Points on a hilly landscape, in no order, each with its height.
From any point a climber steps to the highest of the 2 points nearest to it. It stops when none of these is higher. Distance is the straight distance between rows; heights are no part of it.
firiv (h 511): [-24   4  -8 -22  33  -8 -22  40  21   2 -25  12  12  20 -21   7  36 -25
  -6   0   4  16 -24]
rada (h 267): [ 12  19 -13   2  -1 -24  14 -26 -15 -17 -15  -2   1 -38 -13  20 -10  24
  -5 -22   4  -6  20]
fiz (h 225): [ 21  -2  11  28 -50 -23  -4   5 -16 -13 -15 -29 -13  13 -20 -12  -3  13
  35  -8  -7 -11   1]
Fakat (h 563): [-23  28 -16  -3  -5   2 -28  14  21   5 -20  20  36 -12 -10 -10 -12   4
  15   9  38  34  11]
Bekom (h 183): [ -7  13  24 -25  33  -5  -1  -4 -15  25  -7  -6 -12 -24 -17  -2  31 -27
  -5 -19  16  17  13]
Rafen (h 196): [  7  26 -13 -10  -6 -21  18  15   4 -16 -10  36   6  15   0  12 -28 -19
 -19  14 -10  -2  -1]
mepe (h 396): [  2  10   4   1  17  -9  -3 -14   6  16  47  -8  12  20  -4 -10  11  -6
  17   0  -2 -15   2]
Rimi (h 361): [-19  15  27  -4   0 -17 -24  21  24 -27 -41  12   8  -8 -22  15 -10   5
  -4 -22  47 -14  20]
rebef (h 362): [ -5  20  -2 -24  -4   0 -10  16  -1  -7 -18   2   0 -18 -11 -40  25   6
 -22  14  11   3 -26]
Dazos (h 536): [-29   4  -7  -8  27  16 -41  41  23  17 -38   2  -9  20  -7 -12  16 -13
  -3   2  21  23 -27]
giga (h 300): [-14   2  17  20   6   0   6 -37  14  -1  -9  -6   8 -12  -4 -16 -25   1
  -6  -6  -5 -42   2]
todis (h 590): [-23 -30  -4 -12   3   1  -9 -11  16  17   9   4 -24  -9   2  -8  14  17
  -6 -24 -17  -6  -4]
Fefef (h 389): [ -6  14 -32 -25  -7 -22 -17  41   9  -8 -15  33  21   0   0  -5   1   7
 -29  19  -6  10 -13]
sif (h 78): [  7  -3  11   3  -6  -6 -12   8  11 -25   3 -14  -2  -4 -25  16 -26  36
   5 -16  -1 -16 -11]
Nogi (h 101): [  4   4  -5   4   0   0  17 -15  15 -27  11  -5   7  13  14  24 -11   8
   8 -35 -23  -6 -19]
pur (h 193): [ -1   1   5 -28  34  -4  -3   2 -15  23  12  -7 -12 -26  -7  20  -2 -37
 -17 -15  -7  20  15]
pofof (h 291): [ -7  -5   1  -5   7   0  -8  36  32   6  -2  -5   0   1 -34   5   4  27
  -8 -15  24  25  -7]
kezi (h 510): [-10  -6   7 -31 -10   3 -13 -26 -17  -2  17 -13 -13 -27  23 -27  17   9
 -10  14 -33  -8 -36]
tavar (h 295): [  8   5  18   3 -13 -12  47 -22   2 -21 -17 -23  -2  -1  18 -23 -12 -28
  16 -18 -20  -8   1]
dinu (h 427): [  0  -5   9  31  15  -7   2 -11  -4  16  -4  29  -8  28 -36  14  19  -9
 -10   6  34  -8   1]
gem (h 133): [ 38  37  13   1 -29   7  -8   9  25 -13   3 -26  16   2  -4  11   9  -5
  -1 -33  -3  23   3]
zese (h 474): [ 21 -16  -9  14  33  -8  15   3   6  16  23  25 -16  12 -12  -9 -24  18
  25   5  -8  10   9]
Nebek (h 374): [-23  -6  30   3 -14  -8  -6  12   6 -11 -23  26  -7 -13 -19   5   5  15
  -9 -34  25 -25   6]
Gafi (h 422): [  6   6 -28  13  13  34  -2  22  10  15  31   5  -2 -18 -18  16 -20   5
 -28 -16   8  -4  12]
nika (h 586): [  0 -41 -32  -9   6   1  27  12  -7  16  -6  11 -23 -19 -15  -9 -26  -7
   2   3 -26   9 -19]
rekun (h 400): [ 19   5 -29  15  17  10 -13  23  18 -22  17  42  21   2 -16  19 -13  27
 -20  17  24   8  -9]
Fanu (h 181): [ 12  27 -18  -7  19  -4  -1  31  17   2 -31  26  -6  20   8   0 -11  -9
 -22   3  -4  15  10]
nir (h 699): [ -8 -27 -29  14   2  11  15   9   4   7  33 -35  -2 -13  15 -21   3   2
   5   3   1   3 -10]
dol (h 375): [-21  24   6 -14  24  13 -31   7  18  31  -6  58   9  -4   0 -23  12 -34
   7   3  11  13 -11]
Lese (h 227): [ 17  23   1   5 -15 -19  13 -13   0   4 -15   9  -5   9   7  10   4  -2
   4 -15 -31  -6  13]
Dere (h 419): [  3 -11  -1 -18  42 -20  -4 -11   2  16  25   5  10  -1  10  -5  35 -33
   1  -8  -8  14 -13]
nakop (h 174): [ 12  -5  19 -27  23 -14  14  -1 -30   2   3 -20  -4  -6 -11   7  42 -12
   9  -1   6  19  -5]
sil (h 388): [ -1 -10  -4   8   1  29  -8   9   0   5  25   2   2 -20 -15  -8 -11 -28
 -40 -14  -1 -17   3]
rogi (h 370): [ 12   3 -22   3   7   3  12 -24  -7  -4  23  12  43  15   1  10 -13  -5
  -8  -2  -1 -21  -3]
Gil (h 449): [-23 -10  -9  20  24  -3 -11   5   0  25 -19  39  11  25 -20  14  30  -9
   1 -12  19 -29   7]
mos (h 72): [ 22   3  14  27 -26 -10 -30   0 -14 -28  -9 -13  10  -4 -34   6 -12  46
  15  15   7 -21  -6]
zisu (h 280): [ 24  29   3  -2  -4  12  -1   5  10  -4  -3   1   2 -11   4 -31  -6  -9
 -19   9 -35  -9  -2]
gud (h 468): [-17  18  -9  10  17 -11 -23  15   7  14 -20  21  32  15  -8  -5  32   1
 -14 -25  28 -17   4]
Tenu (h 379): [  2  -7 -14 -23  -4 -13   9  10  -4 -29  12 -38  29  14  44  -2  24  -4
  17  20 -21  -7 -18]
zik (h 397): [ 21  -2 -19 -16   5 -12  28  17   2 -24  20 -21   8  -5  40 -17  13 -21
   5   9 -11  14 -13]
rur (h 329): [ -7  -9  13  -4  11   3  -3 -29   9   5 -18 -31  28   5  -6  24   5 -26
 -27  -2  -3  -7  17]
Zeme (h 111): [ 19  13   1 -13  -2   2   9   6  38 -30   9  11  12   0  -2  20 -21   9
 -15 -37 -16   2  -1]
rez (h 602): [-13  -6  -1  10 -19  -4  34 -18  12 -21  22  11 -21   5  57   9 -30  10
  30 -20   8  -3  -2]
Boga (h 471): [  1  10  -1  19 -32   8 -24  -1 -14  16  22  23   2  12  -3  15 -15   6
 -22  14   3 -30  18]
ris (h 288): [  7   9   7 -38  38 -11  -1  28 -12   1 -20   7 -14  28  -7  21   2  10
  -3  -3  48  30   3]
Runir (h 284): [-26  13 -10  -6  41  21 -12  10  17  13  -2  16  10 -14 -19   4 -10 -34
   2  -9  21  18  -7]
Mariz (h 418): [ 16  15 -20   7   4  -5  -4  41  16  -9   5  20  -7  18 -14  11 -20  27
   1  17  27  17  -2]
Zuki (h 505): [  0 -37  16   5   6   9   5  -5  32  -6 -33   5  17   9   0  10   2  -4
  11   4 -31  16   8]
Fike (h 560): [-25 -24  14 -19 -14  -5 -10  18   8 -23 -10   9   1   4  -7  12  -3  30
 -18  23 -13 -23  -1]
Poze (h 391): [-11  15  17 -12 -14  21 -16   0   5   9 -24  -3   6  23  -1  12  16 -19
 -27 -11  24  19   7]
zifu (h 380): [  9  -6   1  23  11  13  -4   6   1 -18  -8  49  20  -1 -22  18 -31  10
  -9   7  37  11  11]
Doduv (h 230): [  4  15  13   5   5 -32  23 -12   3  -9 -10  -7 -41   0 -17  31  16 -14
  -8   4  15  -6  21]
par (h 336): [ -3   1  -6   8  12  12   3  15  15   0 -43  24  24  20  -8  11 -26  -1
 -31 -40  20  17   7]
lile (h 355): [ 11   1 -14  12  -2  10  23   7  21 -13  25   8  -6   0   5 -10   0 -24
 -27  -1  -7 -31  -5]
gigol (h 494): [ 12 -13  17   8 -22  47  -7 -14  12   9  -3 -19  16 -13   4   2  16 -20
  -6 -13 -13  20  25]
Tazub (h 164): [ 10  15  12 -44  24 -16  12 -15  -9 -11  20 -14  15  -1 -12  -8  41  -5
  -2   6 -13  -5 -26]
zulog (h 236): [  3  -4   2  23   5  -2  10 -30  -9  -3  -4 -27   0 -15  14   2 -10  29
  22 -11  11 -10  25]
zelo (h 255): [ 12  13  21  18  -9 -23   1 -10   6 -27 -10  12   2 -31  -5  26  -9  24
  24 -24  15  -6  21]
Dov (h 218): [-24   0  -5  -5  13 -25  12 -19 -27  19 -16   2 -28  -9 -18  28  22  -3
 -11  -1   9   7  17]
Muge (h 322): [ 11 -18  11   0  -4   3 -17 -11 -23  40   4 -24  11  31 -18 -15   0 -17
   1   9   2  16   6]
gizem (h 331): [-11 -15  -3 -20  13  -1  17 -19   5 -16  -2 -19  10 -11  24 -10 -28  -4
 -29 -20 -10 -15  -8]
peb (h 367): [ -3 -24  19  13 -24 -19   1  -2  -7 -13 -30   4   7  15 -23  29   3 -34
  -2  23   7   5   2]
rukub (h 330): [ 15 -12  -1 -13  -1  36   3 -14 -34   7  22 -30  -6 -16   2 -21 -10   5
 -26   2 -24 -14  -8]
kivop (h 438): [ 15  10  -5  20 -15   5 -15 -21 -16   7  10  -5   4  24  13   5 -34  24
 -20   4   5 -44  14]
kuge (h 342): [  6  -6  19  -8   3  19 -21 -10 -19  31  -2 -26   7   1 -11 -21  17 -34
 -21   0  22  36   2]
Nemi (h 376): [ -8  12   5 -30  -4 -20 -20  17  -5   7  -5  24   7 -29  -1 -27  35 -13
   3   6 -16  13  -9]
Zon (h 310): [-16   7 -16   9 -19   7  10 -14   0   3  31  11  -8   2  29  16  27   6
  30   1 -36 -26 -20]
Sasod (h 326): [  0  -4  15  -1 -23  25  -7  30  29 -14  -7 -22  -6  -6 -18   0  -6 -24
  -3  -3  17  29  -3]
duv (h 270): [ -8 -15  -1 -14  27  15 -10  11  26  23  -4  -7  24 -18   2  -4  -6 -21
 -15 -12   7  21   9]
nusan (h 589): [ -5 -37   4  -3  -2 -16  -1   0 -29 -23  -9  10  -4  -4 -17  17   2  27
   4  23  -8 -22  -4]
sela (h 542): [  5 -33 -18  -5  26   8   6  19  -7  26  -5  15   6  -8 -21  -8 -17  -9
  20 -12 -14  29 -10]
Zudez (h 479): [-13 -21  36 -20  -4   5 -10  -5  26  -8 -17  21  27  22   6  17  11  -9
  25   6 -21  -1  12]
Fik (h 377): [-19   6  -8 -15  17 -14  -9 -14  10  -3  37 -14   9  16  19  -4  19   6
  41 -17 -15 -13 -30]
gupos (h 226): [ 15   2   6  32  -2  11  24 -30  -4   0  -9  -8   9 -24   1 -28  -7  15
  14  13  -5  -8  45]
dun (h 532): [  4  -7  -3  24   2  16   2   6 -16  10  -4  -4 -28  -7 -17  22   9   8
  -6  18 -21 -10  12]
gino (h 189): [ -4  -2  27  19 -38  17 -17   5   9  -7   2  18   7  25 -11  12  -2  -2
  -6   7  34  -1   6]
niva (h 167): [ -2  21  15  25   4  32 -34   0 -12 -11 -23   9 -11   0 -23   7 -14  15
   2  -2  48  -6  24]
Gaku (h 327): [ -8 -15   4 -20  13 -35  23 -25  -3   2   9   9 -17  -2  10 -35   0 -15
  33  11 -33  12 -26]
Roz (h 58): [ -7  29  15  10 -18 -14 -21  13 -28   5 -29   6 -14  -7 -32  18  -4  -2
  11  50   4 -11  25]
nale (h 258): [ 10   1   0  35 -19 -38  11 -12  -8 -13 -24  -2 -37  -2   1  26  -9  17
  -9  -5   6 -35  -2]
kalo (h 240): [ 12   7   8  26 -27 -15  15   8   3  -1  -1 -20 -36  26 -24 -16  -5  16
  19  10 -22 -11  -1]
sek (h 398): [ -8  -6  19  -8  19   6 -25  -1   8  14   7  28  22   1  -4 -11  25 -38
  -5  -4 -11  13 -12]
Vomod (h 665): [ -3 -30 -13  17  11  12  23   0  13 -19   6 -13 -30 -34   8   1   3  31
 -11  27  -1  -8  14]
far (h 652): [-24 -43 -24  22  -3  -7  15   2  -8  -4  24  -6   4  -8  -1  -4   7   0
  15  31   8 -18 -15]
dodid (h 352): [ -1  -5  10 -22  21 -25  -4   0  10 -23   7 -22   8  21  14   6   3  35
   8  26   7 -20   7]
Reke (h 178): [ -8  31  30  12 -18  40 -28  13   4 -17 -10  23   1   8 -13  15  -5  -9
  -8  -2  51  -2   6]
bobul (h 312): [-12  10  19  -2   2  -5  -5 -22   7  -2  -6 -19  21   4 -15 -13   3   1
 -12 -10  -3 -11  -3]
gepa (h 539): [  1 -21 -44  -1  -3 -13  34  -1 -20  18  20  -1 -17   0 -15  11 -27  11
   8   9  -3  20 -19]
paro (h 533): [-21  18   4 -28 -22  12 -27   8   7  16 -10  21  26 -27   8  -7 -19 -14
   2  -8  17  37  14]
revit (h 537): [-36 -20  14 -37  -8 -23 -25  -7  -4   7   9 -16  -4 -26  25 -17  14  -6
  -2  -6 -18  -4 -13]
Menaf (h 458): [-13  41 -12 -19   7  27 -20   3 -20  13 -32  21 -15  -1   5   9 -19 -34
 -21 -10  22  24  -5]
riti (h 508): [ 19 -23 -12  -1  29  11  16  -4  -3  19  11  10  16 -11 -13 -31 -33   1
  12   2 -21   8   8]
dus (h 518): [ -3 -10   5  17  -9  25  25 -32   1   5  24 -11 -19   1  32 -27 -24  21
  21 -20  -3 -23 -13]
gekem (h 311): [  8  -5   1 -21  -3 -29  36 -22  -3 -13 -14 -15 -11  -1  -3 -18 -21  -9
  37   1 -20  16  -9]
defe (h 360): [-21   1 -14 -19  -5 -20   4   1  -3  -5  31   2  -7  15  44 -10   8 -14
  11 -29 -10  -9 -39]
Suro (h 392): [-12 -17  41   3   3   3  -5   4  19   6 -14  19  -6   1 -20 -30   9   4
  12 -14  26  -7  14]
Kugef (h 393): [ -4 -14   0   0   1 -13   3   5  -3   0  -5  -1  -7  27 -11  38 -11 -11
   2  29  -7   9  -1]
vuz (h 368): [ -7 -40  -8   0  11  -8   0  -3   8  15 -13 -11   0  33  10  48   4 -11
 -23  16  12  23   4]
zevi (h 42): [ 16 -14  29  -4 -11 -12   0   1 -24  -2   2   2  -1  -4   0  -2 -20  -2
  30  45   4  -9  45]
kege (h 303): [ 33  21   7  -7  11  43  -4   5 -23  17  15  -2  -3 -17  -2 -28  -4  -2
 -30  -5 -15   1   0]
sese (h 357): [ -4  -5   6   2  -7  17   5  -7   7  -2 -18  27   6   0 -18  14 -31  -1
 -31 -11  21  14   2]
nalo (h 212): [ -3   8  -2   4 -20 -27  21  -5  -7  -9 -16  38  -8  23  -2  12  -6 -16
   7  -5 -24 -22  -8]
zep (h 160): [ 35   8  30 -11  -5  17   7  -9  -4   4 -15  -2  -1 -13 -23   0  17  -2
   7 -35 -17  48  -2]
dep (h 172): [ 30   9  10  -6  11  13  15   0 -11   8 -22  -6  -9  -9  -8  -2   8  -9
   1   1 -12  36  21]
Lozuf (h 408): [-18   8  20  27   1   3   1   6  11   5 -10  20 -18   5 -45 -10  28  -3
   7 -11  38   2  -6]
fidag (h 147): [ 26  45  28 -22 -13  -2  -8  -6  -1  -8  -5 -10  13  -2 -11   0  17 -20
  10 -20   5  44  -7]
mimob (h 359): [  7  -8  -6 -26   7 -37 -18   3 -34  16  -2  20 -13 -24   9 -23  23  -6
   0 -19 -37  14 -18]
Topen (h 268): [ -1 -15 -22  31 -20  -7   8  -2   7 -10  12 -32  -5   6  41  34   8  20
  24 -18   5   0   8]
vip (h 200): [ 14 -13  22  34 -47 -11 -22  -4  27 -11  12   8   2  31 -12   5 -17   9
  21   4  29 -14   3]
gelo (h 579): [ -6 -27 -15  21 -21   6   2 -10  -9  13  17  14 -26 -18 -21  14 -18  18
  -6  24   2 -12  10]
sose (h 272): [ 10 -14   7  51 -15 -29  19 -15  -4 -14 -11  -9 -32   3   6 -10 -28   7
  20  -1   5 -49  -5]
Refeb (h 201): [ 22  -7   1   6 -15  30  18  -6 -19  17   4 -38  -5 -29  -7  -7 -15   6
  15   8 -25  10  22]
Tige (h 207): [-17 -27 -13 -19  13  -7  -1  -4 -22  21   4  -2 -25 -21 -13  30  15 -23
  -9  16  -7  28   9]
Vapo (h 420): [  0 -25  -7  -4 -25  -7  15  -3   9   2   9  -7 -11   9  14   9   3 -19
   3  35  -7  12  11]
tul (h 364): [ -7 -21  11 -26  29  -3   3   6   5 -21   2 -41  10  11  33 -11  13  13
  21  11 -20 -15  -8]
Rezev (h 244): [  6   6  18  13  13 -34  13 -42  -4 -30   0  -9   1 -22  20  11 -13  49
  35 -24  16 -12  24]
rab (h 620): [-12 -41  -4   2 -10  -7  21  12 -19 -20   8 -14  -8 -12  -9 -11  21  14
  15  16 -13 -28 -11]
dako (h 321): [ 17  24  11   8  13 -14  -9  14 -11 -21   2   2   6  16  -3  21  26  12
 -16  22  32 -23  20]
Moviv (h 281): [ -8  12 -20  41 -18   7   7   7  -6 -15   7 -24 -15  -6  52   9 -11  31
  24 -17  15 -26   2]
puf (h 557): [-11 -11  21  16 -17  14  33 -35 -13 -14  21 -10 -33  16  34   5 -32  11
  19 -17   1   4 -14]
kozi (h 159): [-10   6  -5 -19  14 -12 -20  19  11  16 -22  36 -20  -7  17 -28  12  -2
 -39 -18 -30  -4 -19]
sazig (h 356): [-21  16   1   5   1  14 -22 -15  -6  34 -22  52   3   0 -18 -13   0 -38
   1  -8   3  13  -2]
Dolek (h 599): [ 21 -13  -4 -18  14  24 -28  35   1   6  14 -30   9 -12  20 -12  -6   5
   5  -8 -27  18  -2]
Doru (h 349): [-10  -6 -26 -10   5  -9  26 -41  -7 -18  15   0  35   4  28  -3 -29   1
  -7   0 -10  -9 -18]
tus (h 328): [-16  17  -3   3 -23 -14  13 -43   6   1  31  -8  -1   6  42   8  25  -9
  16   0  -7  -3 -19]
Lop (h 351): [ 18 -15   3 -25 -14  12  14  -1 -24  -8   7 -29   2   7  14 -13   3  14
 -16  15 -18   7   1]
vap (h 65): [  5  14  12   4 -11 -19 -35  24 -28  -6 -13  -2   3  12 -31  13 -17  25
  14  29   3 -13   6]
Tof (h 318): [-20   9  35 -16  24  18 -17   7   3  30 -23   6 -22   4 -28 -14  -7 -29
   7  -4   9  32   3]
rut (h 306): [ -3 -11  -9   2 -31  16  -9  32  10   7   9 -19 -11  -4 -23 -16  19   6
  -6 -19  12  26  -8]
Fezon (h 122): [  8  38   6  -8  -4  11  -2   9  31 -24   4  -4  29   1  -5  18   7 -17
 -22 -21  -3  13  -1]
sabis (h 313): [-14   8 -15  37 -10  -4  34  -9   0 -26  18  -6  -9  22  25  -3  -1   1
  30   6  -2 -31 -25]
Gifo (h 298): [  1   6 -26 -12   5   5  11  -9  -2  -1  25  -9  28 -34  15  -7   3 -11
 -20  -8  -9  10   0]
nevat (h 592): [-23  17  -4   4  25  24 -19  10  24 -12 -28  29  11  -3 -11   5  -6  17
  25  -2  54  47  -2]
Tesi (h 417): [-17  19  11 -19 -11  17 -17  32  -3  13 -21  20 -20  -2   5   2   0 -29
 -27   6   8  16   6]
letuv (h 333): [ -3 -16 -22  33  -7  11  39  -1  34 -15  29   3 -11  17  25  -6 -13 -19
   3  -5   7 -23 -19]
venan (h 624): [-12 -32  -7   6   9  24 -10  -7  25   2  -1   3 -20 -28  10   7   9  31
 -16   6 -25  -5  -7]
vada (h 155): [  9  26   9 -19  24  -2   3  -4   4 -18   3 -32  17   3 -14  15  34   2
   7  -2 -33 -18  -7]
peka (h 421): [ 17 -20 -22 -21  24 -18  15  -1   4   9  18 -24  13  14  45 -25  11 -21
  22  10   3  26  11]
nomif (h 34): [ 22 -20  24  12  -8 -24   3   3 -38 -24   3  10   4  14 -17  23 -29   0
  23  41  24  -6  12]
Sidum (h 434): [  3 -14  -6 -18   0  -2 -10  16 -14   0 -37 -11 -13 -11  13  -7  34 -14
 -35  17 -22  23 -10]
Tobar (h 341): [  2  -6  -7 -11  13 -25  10  -3 -14  15   6  25 -16 -30   9 -47  -3 -17
  19  -1 -24   4 -14]
zagil (h 535): [-20 -17  21 -15  -3  14 -26  13   3   5 -10   5  -7  -8  -4  10   6  31
 -10  16  10  -1  15]
fusok (h 502): [ 10 -19 -23 -13   2 -10  30   4 -19  11  52  -1  -8  16   7 -11 -15   5
  16   1  11  11  -8]
dafu (h 241): [ -1  14 -10  -2 -15 -12  11 -17   0  -9  -2  -7 -16  -7  48  20   6  11
  18 -10 -36 -11  18]
menup (h 489): [ -6  -9 -22   9  -6  30  -2  28 -32  21  -8  -9 -10  -8 -26   0  -2   1
 -18   2   3   2  14]
ner (h 358): [ 10  31   3 -10 -14 -24   1  20  -8   0 -18   5   2  15 -12 -35  11   3
 -14  35   6  -4  -5]
zef (h 259): [ 24  27  -5   7 -17   5   6   7   2   9   6 -12 -16  16 -11 -29 -14   9
   8  16 -42 -21 -21]
vom (h 215): [ 14   2  -4  14 -15  22  14 -15 -18   6  14 -13   5 -26  13 -18   3  -3
   9  32 -20  -9  30]
leri (h 169): [  5  15 -20  -1  29  -2 -14  17  21  22 -26  21  -6 -15   5 -17  -2  -4
 -14 -10 -17  15 -10]
Vug (h 338): [ 21  10   1   4   7 -25 -11  19  -3 -32  13 -23  -6  22  17  24  -5  30
   0  29  23 -22   8]
Falo (h 500): [-29  31  -2 -21 -10  25 -26  -2 -11   9 -19  39  14 -17  11   5  -9 -28
 -12  17  26  47  -4]
davag (h 561): [ 17  -6  -8 -30   3  18 -14  10 -14  12  -4 -23  22 -12   1  -7  17  22
  18 -21 -27   9  12]
sido (h 540): [ -4 -16  11   0   4  22   6   6  15  -9 -22  19   8 -15   1  23   2 -17
  -9  12 -31  -4   0]
Tari (h 423): [  7  13 -10  16  16  13  23 -14  -6   3  55 -18   0  26  24 -17  16   5
  18  -1  12 -20 -22]
zeri (h 254): [  6 -11 -29  15  -4 -14   7  -6  10   9 -13  -7  -6  16  45  23  18  11
  10  -7 -20  12   8]
zudod (h 365): [-10  33  -1   4  -2  23 -20 -12 -14  21 -10 -10  16  11  -9 -10  10 -36
 -29   6  29  25  -8]
fizol (h 93): [-10   3  -9   5 -27 -10  -5 -25  19  -7   3 -25  -3  32  12  22 -29  24
   8 -28 -27   4 -36]
fuv (h 296): [-13  16 -23  19 -10   8   3   4 -14   1  32  -8  -6   1  29  -2   8  40
  28 -15 -13 -34  -7]
doda (h 301): [-23  13  24 -13  35  41 -10  -7   1  10 -29  10   6   1 -31  -4 -22 -43
  11  -2  20  12  -9]
gopob (h 559): [  4  -2  -3  11 -28  -5  19  11  21 -30  16   8 -15   8  46  -2 -12  16
   5 -17  27 -18  21]
kuga (h 457): [ 13  26   7  14  13  24   4 -29  -4  -6  41  10   2  33  40  -9  -5  26
  16 -14  -5 -34 -15]
migi (h 305): [  8  17  11  -8  17 -18 -11  34  -7  -9  -5 -12   0  31  -3  18   0   6
  -4  -9  43  -4  19]
vir (h 399): [ -9  22 -18 -10 -14 -26   3  -9 -25  10  25  10   6   6 -12 -15   1  -3
 -11   7  16  -7  -7]
duka (h 395): [ 14   2  -1   5   7   6  26 -39  -3 -13  33 -27   0  -6  -2  15  12   9
   0   7 -12 -12 -30]
mariv (h 409): [  5  -7 -16 -31  -9  -2 -11  38   2 -12 -23  19  -3   1  20 -16   4 -17
 -24  27 -25  13 -12]
Vezo (h 373): [ 29   1   8  -9  -9  20  26 -21 -15 -14  12 -16   8  -6  11  16  10  15
  15   8 -28   1 -11]
Dokul (h 584): [-12 -23 -10  10  11  20  14   3  20 -10  16  14  -6 -32  12  14   1  -1
   6  -3 -39 -17  -3]
valus (h 487): [-17  18   7  29   1  14   9 -28  -6  -3  16 -10  -4  26  29 -29 -16  35
  17  -7  12 -37 -24]
bok (h 347): [ -3 -14   6  -1  35  10  -1 -19   8   7  -6 -21   4   7   4  41   4  -2
 -32   6  14  13  14]
zag (h 562): [-36 -21   8 -14 -12 -14 -15   0  14  14  14  -8 -15 -40   3 -24  18  24
  17 -10 -25 -26 -18]
soni (h 343): [-16   9 -11 -13 -14 -37  12  -9  16  -7  19  -4  -1  -3  48  -7  17 -25
  19 -15   8 -13  -4]
sir (h 455): [ 10 -11  -4  20 -27  33   2 -29  -1  13 -21 -16   9   0   6  -6   8  -6
 -22  -7 -27 -14   9]
robi (h 279): [ -7 -12 -12 -14   4 -12  -5  21  27   1   6   6  10   4   2   4   2   0
   0 -26  17  13  13]
bodim (h 454): [ 12 -25   2  10 -27  25   5  -3  11  16   8  11   9   1  12  16   9 -23
  -6   9 -13  28  15]
kiv (h 85): [ -9  -3   4  -9 -34  -4 -19  -7  18  -1  14  -6   5  19 -14   4 -14  32
   1  -2 -20  -7 -20]
voz (h 287): [ 10   1  16 -43  20  -7   9  10 -38  11   1   2   7  31 -15  -5   3   2
   2  -5  34  18  24]
vudup (h 507): [-14   6   5 -19 -16   3 -37   1  -4  12  -5  10   9  16   8  13 -25  17
 -18  22   8  -5  22]
dinav (h 243): [ 11  12  -5  18  -8 -41   8  -2   8 -18  -7   3 -31  18 -27  28   8   3
   3 -16   5 -10 -14]
vos (h 286): [ -4 -20  10  40  -4  -5  28 -25   7  -9  11 -23  -7   0   5  -6 -26 -12
   7  -6   4 -43   0]
Fugog (h 531): [ 16 -28   7  -7 -10  21  -8   3  -1  13 -10  -8  26 -31  10  -2   2  10
  10 -17 -18   8  31]
ripo (h 456): [  3   0 -15  17  -1  20  -9  18 -18   8  18   0  11 -10 -36   9  -5  12
   1   3  21 -18  12]
goto (h 304): [  4 -19  10 -13  17  -7 -10  -1 -25  29 -21   0  10  34 -13  -7  -7   9
  -8  -6   9   3  20]
saru (h 622): [ -5 -20  -6  12  -5   1  20  -6   7  -5   2  18 -26 -37  -6   1 -32  20
 -24  16   4  10  11]
Farok (h 309): [ -4  13  -1  27 -17 -25  22 -26  15 -17  24  16   1   6  14  16   3 -13
  20  15  -1 -11 -16]
zazi (h 428): [  8  24 -13  -5 -10   8 -13  25 -17  22  33   5   8   1 -26 -12 -16  10
  -9  10  12  -4  -1]
taza (h 404): [ 21  28 -10  14  10   5   7 -20 -13   0  16  -6  13  21  10   3 -29  -5
 -22  16 -16 -37   1]
Nem (h 211): [ 15  -1  26  27 -50  -2 -21  16  12   0  -3  -4   0  18 -33   2  -2  12
  33   1  -2  -6  -2]
Zated (h 337): [-21  19  13  -1   3  12 -24   2  -2  26 -19  22   1 -13 -38   6  -2 -15
  16   1   5  14  21]
revem (h 50): [ 12   0  10  29 -36 -10   2  12 -28 -11 -14   4  -4 -12  -9  10  -1   6
  20  43 -11 -14  35]
Gelid (h 424): [ 12  13  -8  22   1  19  11 -38   0   6   0 -36  -4   4   5  -4  15   2
 -13  -9 -27 -12 -17]
Fus (h 459): [ 13 -21  -8 -18  26  -4  -2 -10  -2  -6 -14  -9 -12 -21  -1 -29  35 -17
 -28  22 -19  10 -31]
Feke (h 443): [  0 -24 -17 -12   9 -23  16  -5  -9  21  32  -2  13   7  30 -19  19 -37
  11   1   4  13 -16]
ran (h 378): [  3  16  -8 -20  -7 -28   2  14 -12  10  -8  28  14  -1   0 -32   1 -19
 -20  10  20   0   6]
zoruz (h 314): [ -5  -4 -34 -10  16  -4  13 -17   4  -1   7 -16   7 -33  34 -36 -19  -9
 -33  -4 -18   3 -25]
vekov (h 158): [ -4  -5  29  35  10  14 -24  -5  -4  -5 -39   1  -3   7 -22  14   2  16
 -14  22  30 -26  27]
gike (h 186): [ 16   6   1  21  -4  23  -9  -1 -13  24 -29 -29   1 -11 -24  -9  -2  -2
  15  -5 -20  29  27]
pufi (h 470): [ -7  -5 -35  -5  -8 -15  31 -12 -30   7  38  -4   5  13  35  -6   2 -15
  30  10   3   7 -19]
vinal (h 346): [-18   2  14   9 -29  -3   1  17   8 -10 -38  -7  -8   1 -25   8   4 -20
   7  15  16  17   3]
gasif (h 282): [ 15  35 -18  -9   2   5  19 -24 -11 -15   2  -5  20 -34  -1   4 -10   2
 -17 -22 -15   6  17]
fuvom (h 488): [-18   9 -18 -19  34  -8 -29  37   6   6 -18  21  20  -6   3   6  45  -1
 -19 -15   9   0  -3]
suz (h 649): [ 13 -13 -14   0   9  12   0  21  17   7  17 -50  -3  -8   6 -23  -7   8
  -4   2 -19 -11   5]
misav (h 348): [  0  23  19  -1  19 -22 -11   0  19 -22 -35  -5 -11 -13  -7  32  -5  14
 -15 -20  40   7  24]
Dugam (h 485): [  5 -16 -10  -4  11   7  -5 -10 -11  -1  30 -22 -11 -24  10 -39  36   5
 -29   8 -18  -6 -44]
gisa (h 564): [-23   8   5 -11  15  11 -35  17  26   5 -37  27  13  30 -18   1   1  14
   8  -9  30  36 -22]
nabep (h 447): [ 30   0 -12  22  20 -12   9  33  17   2  25  20 -12  17 -15  14  -9  27
  24   6   6   3  25]

For each start below, name the point where the climber stops.
voz: nevat
revem: nir
fidag: nir
sabis: Vomod
Nebek: nevat
Gifo: nir

Call two points neighbours if one is among the 2 nearest of the other. Go from one point of each pair to the other, from neighbour to neighbour, staying as high as possible. Name the lowest point that can't be avoided.
Nemi and venan: ner
Kugef and Feke: duv
Nemi and rez: Farok
